Points on a hilly landscape, in no order, each with its height.
From any point a climber takes the steepest step (rise divided by distance) to one of its 2 nearest points. It stops when none of these is higher. Distance is the straight distance between rows; heights are no part of it.
q_920 h=598: [118 147 127 119 120 161  86 118 120 133 160 137 139 138 119  86 144 116
 106 183 187]
q_275 h=497: [116 176 118 153 169  91 136 135  87 165 103 132  81 179 131 121 165 111
 103 108 114]
q_730 h=403: [143 127 128 162 109 151 157 134 159  70  94 130 164  64 101 161 152  88
 134  87  94]
q_146 h=421: [117 106 166 152 166  76  79 156 183  77 158 115 137 155 122 173 159  90
 172 142 108]
q_726 h=683: [109 144 129 150 155  90 115 104 146 165  72 108 120  83 139  55 109 154
 134 154 144]
q_576 h=521: [133  96 102 120 133 120 167 146 158 116 119 132 159  94 149 133  99 144
 123 139  94]
q_611 h=3: [135 101  82 129 112 173 129 129 125 106 119 133 163 113 174 108  91  87
  55 121 124]
q_90 h=847: [120  92 119 158 117 153 138 157 170  97  77 151 159 125 106  90 158 105
  97 130 142]
q_11 h=141: [100 106 105 118  78 135 139 131 106 143 155 108 127 183 124 115 134 150
  78 155 169]
q_752 h=365: [106 117 134 110 110 135 132 126  89 161 150  78 144 148  97  80 152 161
 126  63 137]
q_418 h=255: [118 127 144 115 159  94 138 110  60  94 134  68 115  93 131 133  97 109
 158 128 157]
q_913 h=362: [147 146 133 125 140 169 115 104  85  83 115 142 135 105 121 149 134  85
 131  99 148]
q_542 h=283: [ 90 141 134 111 147  82 130 125 103 132 181  80 122 129 133 145 106 111
 117 115 142]
q_86 h=554: [117 148 125 144  83 160  95  50 160 139  96 117 152 120 172 121 131 116
 100 139 137]
q_76 h=218: [137  93 136 100 141 129 116  99  36  98 113  84 114 146 131 110 111 150
 154 130 182]
q_240 h=355: [149 137 145  84 157 132  78 101 108 128 177 118 138 109 126 147  94 160
 186 144 139]
q_484 h=622: [161 108 138 106 161 147 113 110 155 103 125 156 152 146 137 192 120 121
 165 105  86]
q_336 h=394: [178 140 134  96 131 147 110 126  85  98 212 160 104  96 121 159 117 150
 194 169 115]
q_517 h=405: [148 135 127 120 150 150 212 166  99 129 131 128 119  82  79 132 106 115
 117  79 115]
q_781 h=594: [124 163 106 169 135 109 138  93 112 131  61  86 108  62 124  94 104 118
 109 144 146]
q_63 h=136: [116 111 150 108 143 131 148 153  43 120 140 103 102 204 126 115 145 109
 113 119 168]
q_19 h=303: [174 118 113 124 165 165 110  94  87 122  39 150 111 116 139 115  80 155
 134 145 154]
q_626 h=265: [118 115 126 144 103 103 143 140 125 169  93 118 114 137 117  52 175 202
 152 129 114]
q_572 h=14: [124 121  99 123 133 143 133 149 138 105 143 151 162 142 177 156 120  77
  73 129  97]
q_431 h=557: [148 176 112 158 155 102 173 125  64 142  97 111  85 139 144 152 144 102
 108 104  76]
q_687 h=25: [126 116 104 124 126 144 151 122 182 118 117 176 144 176 164 198 114 100
  82 154 110]
q_381 h=556: [ 84 144 109 144 174  75 153 184 124 153 123 161  78 181 125 130 154  88
  93  93 144]
q_329 h=415: [127 114 164 122  94 131 123 143 148  96 180 117 125 153  73 180 156 124
 168 124 144]
q_258 h=491: [171 118 140  95  68 149 132 144  76 115 212 129  90 164  90 179 134 162
 165 132 122]
q_490 h=353: [152 148 118 154 126 186 140 132 116  98  92 127 147  71 109 130 123  82
  99  78 119]
q_867 h=474: [ 64 123 115 116 159  75 138 171 178 158 158 139 126 112 116 125 130 116
 134  46 131]
q_15 h=517: [ 63 113  90 126 149  47 143 149 178 163 121 122 117  85 153 111  98 151
 131  91 131]
q_372 h=116: [ 77  79 102 108 104 124 119 145 120 145 171  97 145 150 126  67 113 142
  77 105 178]
q_946 h=475: [128 114 149 153 133 105  81 174 187 120 167 142 120 197 119 155 185 109
 136 137  87]
q_281 h=336: [110 114 111  94 133 121 174 131 143 128 183 132 131 117 113 179  83 129
 113 156 152]
q_462 h=661: [139  66 111 154  98 159 116 117 153  58  55 145 162 132 137 132 144 118
 124 137 138]
q_441 h=514: [151 106 126 118 124 167 171  89 174 139  70 170 130 104  98 138  96 164
 136 154 150]
q_589 h=387: [112 130 170 143 137  53  66 136 145  94 181  58 117 135 121 174 129 109
 180 142 121]
q_47 h=761: [189 112 137 100 142 180 138 127  95  89 150 190 127 144 125 178 140 127
 172 101  82]
q_635 h=473: [139 157 141 160  88  81  80 106 142 173 129  98  92 172 176 129 147 165
 137 178  82]
q_997 h=354: [112 151 109 167  67  85 159 145 101 105 189  80 115 115 131 152 175 110
 121 135  83]
q_177 h=448: [129  72 110 115 159  97 139 176 123  77 146 116 166 105 174 131  95 119
 134 149  99]
q_458 h=565: [138 140 157 125 122 136 137  67 191 173  84 130 137 106 100 125 117 188
 170 142 127]
q_67 h=701: [120 163 165 116 157 130  61 118 187 179 146 142 151 135 121  87 141 145
 156 147 128]
q_225 h=420: [ 90 161 114 163  91 107 142 124 125 132 144  93 138 112 125 123 184 105
 100  81 100]
q_534 h=411: [133 145 121 145 102 104 130 100 111 185 103 102 105 177 178 112 145 180
 125 131  73]
q_568 h=486: [128 123 110 143 120 122 146 139 176 156  83 142 151 108 184 116 123 134
 104  74  46]
q_949 h=490: [113 167 124 153  74 137  98  80 142 138 136 100 148 150 154 155 170 110
 107 120 103]
q_878 h=533: [139 150 113 124  69 190 118  93 118 117 167 170 132  93 138 107 141 121
 112 191 162]
q_134 h=459: [144 144 118 136 154 128 181 139 146 133 112 144 128  99 104 153 123 120
 126 121  91]
q_467 h=302: [138 141 155 114 183 144 140 111  77 103  94 158  84 122  75 148 107 108
 150 141 208]
q_520 h=402: [150 152 137 158 111 176 124 103 165 119  72 188 133 117 130 123 158 104
 120 173 137]
q_88 h=418: [140 101 121  87 164 157 130 155  85 103 172 142 144 118 132 102  95 106
 120 155 167]
q_550 h=274: [160 135 133 111 150 162 112  74  63 112  89 165  98 119  98 125 115 158
 165 142 177]
q_895 h=551: [158 126 138 135  86 105  81 171 188 129 205 130 107 157 109 176 148 125
 133 170  79]
q_636 h=547: [131  76 123 132 117 131 115  86 144 105  61 108 150 132 124 110 118 166
 148 143 152]
q_911 h=359: [122 161 158 124  80  96  50 107 129 106 200  68 127 115  99 174 132 119
 165 130 148]
q_647 h=49: [158 146 142 153 104 147 171 121 147 167  87 186 114 155 186 117 136 133
  96 183  96]
q_287 h=384: [116 121 174  87 124 147 144 123 127  94 188 144 110 131  57 176 121 121
 177 121 189]
q_563 h=311: [ 77 121  92 103 122  96 161 141 134 159 199 109 125 111 133 127  83 139
  81 139 152]
q_702 h=477: [129 129 115 122 146 177 146 107 191 145  84 163 144  98  94 135  78 111
  90 126 164]
q_394 h=566: [ 81 131 129 150 156  62 113 118 186 150  71  99 137  95 127 102 131 148
 152  77 111]
q_977 h=592: [172 115 145  93 123 170 129 152  68 106 192 136 131 159 131 146 145 127
 160 114 104]
q_232 h=535: [134 154 144 137 112  92  69 104 119 155 140  81 109 175 120 135 152 165
 159 155 123]
q_153 h=301: [132 103 114 108  90 127 186 115  53 111 156  60 132 116 141 147 109 145
 126  89 111]
q_927 h=36: [138 152 119 155 112 128 154 100 166 145 112 162 104 172 154 184 147 116
 106 161  92]
q_158 h=296: [143 134 118 137  90 102 147 111  59 105 164  68 114 119 148 154 142 145
 153 139 100]
q_141 h=470: [121  97 125 127  98 127 138 121 132  92 134 108 146 130 102 143 140 149
 146 147 155]
q_588 h=446: [129 172 121 153 205 107 120 177  97 148  88 152  95 130 141  98 128  97
 107 122 118]
q_89 h=374: [176 152 137 159 142 196 131 128 157 137  50 178 124  72 121  93 108 120
 123 155 130]
q_480 h=61: [119 113 118 149 109 141 157 174 173 157  96 195 133 144 176  74 149 125
  85 147 101]
q_343 h=613: [123 125 166 161  60 141 118  71 207 146 104 141 153 114 165 121 134 144
 128 179 136]
q_144 h=404: [132 144 131 138 187 120 112 143  92  96 104 135 125 135 143 135 126  70
 112 145 148]
q_622 h=708: [ 92 106 124 127 171  99 139 144 157 126  82 127 136 167 129 153 112 107
  90  89 140]
q_721 h=332: [159 104 131 109 188 170 155 158  94 105  81 168 109 140  99 145  81 111
 115 128 177]
q_555 h=617: [110 135 130 115 153 108  99 143 173 154 158 133 152 132 143 118 126 135
 138 123  96]
q_819 h=612: [158 147 149 129  34 129  88 151 192 153 187 142 117 145  95 145 150 153
 141 189 111]
q_206 h=615: [146 167 156 124 145 145  39  94 119 149 142 125 136 164 129 110 158 139
 165 159 140]
q_289 h=340: [165 136 116 132 157 163 153 131 125 165  51 152 116 114 146  99  83 151
 109 145 112]
q_939 h=370: [127 102 140  98 192 155 152 193  91 107 134 148 120 139 114  99  86  77
  92 115 175]
q_20 h=360: [117 111 129  91 135 153 142 103 117  92 167 166 118 127 111 195  91 113
 134 127 176]
q_411 h=94: [ 88  83  90 104 146 122 121 174 114 154 132 126 138 127 149  52 106 122
  89  51 150]
q_357 h=307: [119 107 130 126  75 106 152 139 103 158 143  74 122 139  87  85 158 212
 155 113 123]
q_795 h=666: [148 156 175 155  47 143  92 111 200 153 159 154 140 117 150 127 149 140
 143 202 113]
q_641 h=429: [ 81 119 138 104 141 110 128 160 136 154 176 107 149 107  93  83 142 130
 136  41 139]
q_793 h=545: [104 154 113 123 137 120 100 141 182 180 130 150 152 101 178  83 137 122
 119  63  78]
q_904 h=476: [151 130  95 110 120 159 130 111  73  89 161 159 128  81 152 130 105 119
 126 183 146]
q_861 h=734: [143 163 102 155 123 112 172  96  51 126  87  80 101  87 133 122 128 127
 115 131 120]
q_844 h=540: [143 102 158 115 197  99 118 141 141 103 114 115 142 141 129 158 116 120
 177 104  92]
q_161 h=109: [127 129 126 102 165 136 158 120  51 130 114 108 104 176 144 154  92  99
  89 107 162]
q_94 h=424: [147 142 114 133 108 121 154 113 132 164 127 111 135 117 170 125 134 159
 130  98  36]
q_595 h=619: [ 90 133 104 139 171 109 147 175 149 171  65 161 102 151 122 123 115 114
  84  52 143]
q_396 h=692: [101 109 117 141 132 127 116 162 158 117 127 152 146 129 125  69 152 119
 101 175 160]
q_405 h=176: [130  97 128  94 115 128 107 139  62 136 167  92 131 188 135 114 120 163
 129 139 158]
q_49 h=469: [136  99 147 140 162 105 141 154 151  60  89 108 162  89 125 167 117  91
 160  86  94]
q_628 h=77: [ 93 109  96 114 137 130 121 175 147 178 128 171 132 160 164  63 139 134
  90  98 134]
q_930 h=618: [112 140 153 151 147  94  97  90 193 140  66 110 151  90 126 102 134 152
 168 146 123]
q_741 h=443: [110 145 139 132 135 150 124  96 181 166  86 149 136 154  97 117 135 127
 103 130 162]
q_711 h=352: [139 133 115 115 123 128 197 146  56 132 168  86 123  76 114 103 117 134
 125  94 113]
q_162 h=372: [115 168 162 151  96 119  75 112 147 109 170  96 143 107  74 132 185 123
 175 142 145]
q_876 h=436: [172 137 137 117  67 157  96 109  90 102 175 160 100 127  99 151 154 186
 191 168 120]

For each start below, name the point where the climber stops.
q_19 -> q_726
q_158 -> q_795
q_911 -> q_795
q_357 -> q_726
q_76 -> q_90
q_721 -> q_90
